Points, in no order, along strands that fork, close into loops and pass close to each other.
In the rows, zero is written as 128.
Two points are linked if the straight distance between their rows is under 77.4. Some points are linked to none.
Q_40: [159 125 119 134 114 167 118 112 107 102 126 191 156 147 157 143 164  91
 129 123 149 159]
Q_82: [ 92 137 129 171 102 114 185 153 106  85 133  84 143 117 160  98 131 138
  69 132  81 126]
Q_734: [135 142  95 208 115  91 126 103  39 118 137 165 105 117 171  74 124 117
 149  96  77 117]
Q_192: [113 149 104 100 128 101 114  64 183 192 113  67 168 131  92  93 113 141
 169 101 165 110]
Q_882: [129 103 146 151 123 151 108 102 117  77 154 120  47 124 134 142 130 114
 167 138 221 101]
Q_53: [137 149 120 145 169 108 163 150  97 167 108 169 187 154 150 140 114 140
 108 135  38 159]
Q_64: [154 149 110 151 125  96 121 114  71 123 125 173 119 109 145 109 131 103
 149 107  66 122]
Q_58: [154 118  96 170 167  94  81  86  65 157 111 159 108 139 106  94  95 128
 184  93 120 103]
Q_486: [140 136 108 156 153  75 139 104  80 137 123 106 170 162 139  84 126 150
 156 119  85 130]
Q_662: [ 70 118 139 111  99 131 141 157 180 121  98  75 128  90  88 121 122 160
  96 129  86 115]
Q_47: [120 116 147  94 131 159 126 167 154 137 120 151 158 130 121 157 134 140
  84 152 100 166]
Q_625: [129 112 102 212 139 109 126  96  48  94 133 116 125 151 146  76 108 142
 152 115 127 116]
Q_9: [141 119 123 144  96 179 137 125 121  84 124 181 159 153 169 141 177  97
 104 116 155 158]
Q_980: [ 91 120 149  99  68 123 129 118 183 100 148  57  82 104 124 103 150 129
 127 109 186  89]
Q_133: [124 117 138 151  83 160 168 120 131  60 159 152 110 157 178 127 181 116
  56 116 186 133]
Q_368: [143 148  98 181 129  79 126 112  54 142 130 173 125 120 164  80 126 118
 156  98  49 126]
Q_371: [162 107 134 106 156 146  89 107 114 140 158 136 153 165 130 128 142 125
 138 129 183 163]
Q_558: [ 75 108 153  89  88 135 129 172 182 124 118  78 115  98 103 123 128 156
  84 136 103 116]
Q_495: [149 172 114 136 179  64 162 131 103 185  96 155 170 155 126 128 109 144
 130 114  34 114]
Q_126: [115 125 130 140 144 155 158 164 125 146 116 157 194 155 144 147 126 147
  80 143  62 179]
Q_296: [123 130 127 144 154 154 126 147 128 143  85 167 102  87  97 168  98 147
 112 146  34 126]
Q_412: [152 144 115 141 156 118 149 134  90 155 118 184 188 162 159 137 127 120
 120 130  56 161]
Q_678: [140  89 127 150 173 116  84 101  88 129 135 113 133 162  98 107 100 151
 166 118 171 128]
Q_768: [170 117 122 113 151 149  98 117 130 150 157 118  85 116 128 152 108 116
 203 149 221 137]
Q_635: [145 172 106 115 152  82 126 118 127 180  86 149 131 103 100 132 107 106
 155 108  62  96]
Q_483: [ 95 113 148 118  76 124 136 101 175  94 155  58  58 112 127 111 149 134
 133 113 213  76]
Q_880: [111 141 141 144  93 163 141 152 132  85 113 200  68  84 138 176 135 100
 100 143  85 112]
Q_886: [134 108 153  73 119 138 110 151 145 145 158 124 164 150 137 121 152 134
  97 131 139 163]
Q_25: [133 144 114 196  93 146 174 114  73  67 142 168 113 127 193 123 146  93
  83 114 118 129]
Q_286: [137 140 104 181 105 155 155 126  79 104 127 186 166 141 190 122 148 101
 113 122  95 160]
Q_259: [132 150 108 198  94 123 158 121  60  91 141 178 105 108 189 110 135  93
 103 110  81 126]
Q_271: [ 79 123 141 148 100 112 167 163 135  96 113  79 145 113 126 100 127 155
  80 124  68 121]
Q_751: [114 121 139 139 136 167 132 158 141 116  92 154 108  92 103 173 111 147
 100 156  58 136]
Q_891: [152 166 102 142 166  61 141 120  93 189  99 172 146 134 129 115 116 128
 149  98  32 108]
Q_263: [119 142 132 112 126 107 133 144 130 117 107 110 143 111 110 127 131 124
 126 130  81 125]
Q_158: [160 168 119  89 150 119 124 141 141 172 115 148 117  96 110 167 107  92
 149 145 108 120]
Q_308: [ 94 111 144  56  84 123 116 166 199 159 138  66 118  97 118 110 124 141
 123 125 137 113]
Q_741: [121 151  95 118 141 115 109  49 183 206 113  76 165 135  88  97  90 142
 185 101 188 104]
Q_186: [136 154 125 136 183  98 164 154 113 171 102 147 180 156 126 139 110 154
 106 132  35 140]
Q_471: [109 118  92 175 153 109  89  49 127 157  80 120 139 138  77  86  71 146
 201  95 165  88]
Q_452: [107 136 133  87 127 128 131 158 175 149 106  98 126  92  90 151 115 137
 121 149 101 123]
Q_213: [168 129 105 145 191  87 104  92  76 169 123 134 153 176 110 103 108 139
 165 110 124 118]
Q_24: [161 122 128 125 129 153  99 109 117 119 151 150  70 114 141 157 123  99
 194 150 200 128]
Q_173: [108 127 158 113  91 138 145 124 173  73 172 104  44 121 150 145 166 114
 119 143 208  93]
Q_862: [110 119 150 116  85 134 139 119 176  90 168  77  39 115 141 133 151 124
 150 133 225  89]
Q_530: [142 147 130 129 113 138 128 140 106 104 118 179 113 102 136 153 134  95
 128 133  80 133]
Q_838: [123 145 142 126 101 146 135 145 125  79 117 168  89  92 134 165 140  97
 116 146 102 116]
Q_376: [ 75 127 139 130  94 110 156 153 154 106  99  73 146 104 100 104 127 155
  95 116  77 114]
Q_83: [132 151 116  93 159  74 123  99 151 198 117  72 180 168  94  98 122 152
 141  94 126 107]
Q_637: [148 161 112  80 132 132 148 169 183 179 124 107 109  82 113 177 101 110
 157 163 141 128]
Q_91: [154  91 139 129 171 130  87 101  97 135 150 121 147 170 112 113 122 143
 149 124 176 149]
Q_999: [139  91 146 100 114 141 105 130 121 131 170 119 169 175 151  95 157 142
 106 114 157 168]
Q_554: [134 136 140  52 144 109 115 152 174 192 144  86 152 132 106 130 126 132
 117 128 136 130]
Q_827: [156 130 105 141 200  84 100  78 101 183 111 108 153 178  89 104  96 151
 170 105 151 100]
Q_14: [116 110 118 152 123 113 100  79 118 103 115  78 120 127  96  91 120 140
 172 104 171 102]
Q_341: [150 155 108  86 141 106 121 115 164 183 125  81 132 108 104 132 113 114
 175 128 168 117]
Q_598: [138 151 129  96 143 138 125 159 149 148 106 151 115  88 110 178 111 107
 132 157  95 129]
Q_889: [100 123 122 174 118 173 169 165 118 118 115 163 191 143 172 136 134 135
  77 140  70 178]
Q_404: [126 111 158 126 100 155 131 112 155  74 180 130  46 138 160 146 166 112
 128 144 231 106]
Q_861: [134 116 150  55 126 127 107 156 161 169 163 107 150 142 126 124 144 136
 107 133 143 153]
Q_436: [ 89 137 123  91  91 108 127 115 181 138 105  68 150 101  94 100 129 137
 138 109 126 107]
Q_652: [137 125 135 100 148  91 131 128 115 148 141  97 179 166 123 101 139 149
 122 117 105 148]
Q_789: [113 141 129  99 136 109 133 147 155 144  97 104 144 104  93 138 117 137
 126 135  81 123]
Q_556: [159 106 142  79 134 147  93 132 155 150 175 114 117 134 142 142 139 123
 162 145 213 156]
Q_969: [116  75 129 169 176 114  86 112  90 129 116 111 139 161  82  98  77 161
 173 113 177 115]
Q_4: [159 126 128 135 126 130 103 100  93 100 136 147 101 122 133 131 137 106
 160 126 143 125]
Q_977: [155  99 110 174 165 114  82  99  53 132 125 168 113 148 112 107  92 128
 176 111 139 118]
Q_26: [124 145 120 140 155 121 134 149 124 163  78 172 117  93 104 155  96 139
 124 131  22 118]
Q_221: [105 121 159  91 103 146 128 166 160 102 139 124 119 109 124 146 144 131
  98 152 125 137]
Q_675: [ 97 110 159 115  91 160 142 172 155  87 140 134 127 124 145 140 154 140
  60 146 124 143]
Q_965: [108 117 147 148 113 186 136 159 146  93 100 170  99 101 124 174 124 141
  82 164  82 138]
Q_909: [ 91 114 158  82  92 135 125 172 172 109 138  93 108 101 117 132 139 139
  93 143 125 126]
Q_364: [122  93 157 141 115 164 112 111 147  79 179 123  47 142 155 151 148 126
 152 144 247 112]
Q_283: [127 156 114  73 116 125 148 168 203 184 122  81 115  82 104 152 103 123
 158 152 155 128]
Q_489: [163 132 125 127 138 142 125 115  91 122 133 175 166 149 148 135 148 103
 131 129 117 162]
Q_894: [141 160 116 116 152 118 119 149 126 176  95 181 104  78 106 167  99 103
 134 124  49 116]
Q_846: [ 94 123 152 149  86 167 174 159 143  65 139 147 113 123 156 141 155 135
  31 141 123 134]
Q_485: [132 127 110 164  99 175 156 139 112 104 118 182 185 154 180 134 163 107
 101 118 118 170]
Q_258: [125 129 140  74 137 163 123 181 187 161 127 132 113  97 112 180 113 136
 112 177 127 152]
Q_514: [169 137  93 155 181  83  90  80  79 180 113 154 126 156 106 104 106 128
 178  97 116 101]
Q_791: [138 110 125 107 156  98  98  98 123 160 136  74 149 154  99  97 128 148
 159 109 160 126]
Q_331: [123 149 107 100 147  86 118  79 168 185 106  73 173 149  90  95 120 142
 159  97 137 108]
Q_453: [104 131 137 171  95 156 179 155 118  72 130 147 135 119 161 137 144 125
  55 144  97 139]
Q_699: [108 134 161 112  86 139 155 133 165  62 157 118  62 117 146 149 165 114
  94 140 181  99]
Q_518: [111 144 122 175 112 105 172 136  88  82 130 113 144 119 161 103 132 121
 102 130  76 126]
Q_74: [152 142 121 150 115 126 122 116  74 107 130 184 121 113 149 125 141  96
 137 116  85 134]
Q_609: [118 136 137  98 142 157 129 171 170 151 102 129 108  81  94 180 106 138
 119 173  99 133]
Q_225: [125  90 106 184 178  98  94  93  78 141  98 130 139 161  88  87  73 156
 185 103 148 103]
Q_389: [ 94 127 149 152  93 171 170 159 147  61 122 157  79 105 138 167 144 129
  49 154 108 115]
Q_535: [130 120  96 148 167  96  92  66 123 165  96  97 154 156  81  90  93 154
 189 102 158 101]
Q_597: [139 124 145 111 106 159 113 118 135  83 154 145  92 133 149 149 164 107
 139 145 190 135]
Q_515: [121 145 129 112 165  86 153 150 135 169 106 110 181 151 104 128 118 160
 107 125  55 134]
Q_772: [150 109 126 103 164 117  84 103 131 166 142  79 131 146  98 117 112 139
 174 121 196 129]
Q_849: [ 99 125 147 111  84 114 135 126 151  86 143  74 102 110 126 108 154 131
 107 119 156 101]
Q_936: [133 115 124 115 157  84 117 107 107 151 136  78 174 174 116  83 132 160
 140 105 129 137]
Q_216: [158 113 141  76 134 153  89 128 146 147 169 130 141 147 139 138 152 119
 132 140 192 165]
Q_475: [169 120 116 115 170 134  93 112 136 177 150  98 109 126 112 138  95 125
 189 138 216 128]
Q_36: [122 120 138 107 137 154 137 164 138 152 127 152 193 157 135 143 140 142
  78 138  90 178]
Q_135: [115  81 126 147 167 130  82 112 124 144 119  97 113 131  83 122  70 144
 199 120 218 108]
Q_150: [170 141 112 137 151 125 126 115  80 147 128 190 170 159 154 127 137 106
 136 118  89 159]
Q_712: [143 120 141 130 115 152 104 104 118  86 155 134  73 123 140 147 143 104
 169 143 199 120]
Q_367: [134 117 148 128  96 174 122 114 141  70 157 160 101 146 161 149 179 106
 111 136 204 134]
Q_786: [110 129 153 122  89 126 147 130 143  65 147  97  82 115 137 126 159 123
  91 127 163 101]
Q_57: [101 120 144 158 102 195 153 161 149  74 109 182  94 109 141 176 142 135
  61 156  98 131]
Q_664: [108 100 102 190 162 105  85  81  96 139  81 139 123 136  75  88  62 140
 199  96 160  82]
Q_783: [132 135 121 182  89 161 178 113 102  56 147 166 112 144 189 131 165 101
  64 118 162 131]
Q_21: [122 116 146 129  83 171 142 124 149  66 155 158 111 153 168 138 185 113
  78 126 190 136]
Q_70: [166 135 129  73 127 143 123 151 169 156 164 114 103 109 142 158 129 109
 169 164 199 149]
Q_632: [102 134 133  73 106 126 129 159 191 157 115  80 120  86 103 139 116 133
 137 143 134 122]
Q_413: [139 140 108 204 107 116 141 102  48  88 144 159 108 123 178  92 130 108
 123 110  98 123]
Q_369: [106 111 152  93 119 170 120 177 172 127 128 141 125 112 118 169 129 145
  87 164 111 155]
Q_12: [119 141 131 142 112 109 153 138 110  91 115 117 143 110 127 120 138 125
 112 127  79 125]
Q_202: [144 132 135 112 150 106 139 137 110 141 137 125 183 158 135 120 142 135
 115 128  96 159]
Q_6: [137 148 127  76 159  86 123 128 153 189 129  84 171 144  96 118 124 138
 125 115 116 123]
Q_747: [133 100 138 146 120 136 122 117  90 106 166 109 166 171 155  88 153 146
 113 120 148 163]
Q_338: [ 96 128 128 181 105 162 179 161 113  93 127 146 166 132 181 131 137 127
  65 144  80 159]
Q_38: [168 171  99  93 136 120 138 144 154 180 119 125 103  80 117 165 103  89
 180 144 138 118]

A fork is a point with three links, a tip a point with one. Leave the first point through the second and follow the links. Name the first fork or tip that comes.
Q_556 / Q_216 => Q_977
Q_453 / Q_338 => Q_369
Q_376 / Q_271 => Q_452
Q_535 / Q_471 => Q_70
Q_652 / Q_936 => Q_712
Q_747 / Q_999 => Q_741
Q_485 / Q_9 => Q_186
Q_632 / Q_283 => Q_609
Q_271 / Q_376 => Q_221

A piece is two or more points that can be reached from each other along the links. Count, over all rows, the pieces, the separate loops (a circle has one, a figure eight two, a Y none), the forks (points with three links) and the tips (points with one).
pieces => 5
loops => 4
forks => 9
tips => 11

A tip is a point with one link. Name the tips that can be reached along the links from each point below, in the order of the rows.
Q_518 => Q_308, Q_894
Q_9 => Q_286, Q_891, Q_515
Q_91 => Q_977, Q_70
Q_25 => Q_880, Q_202
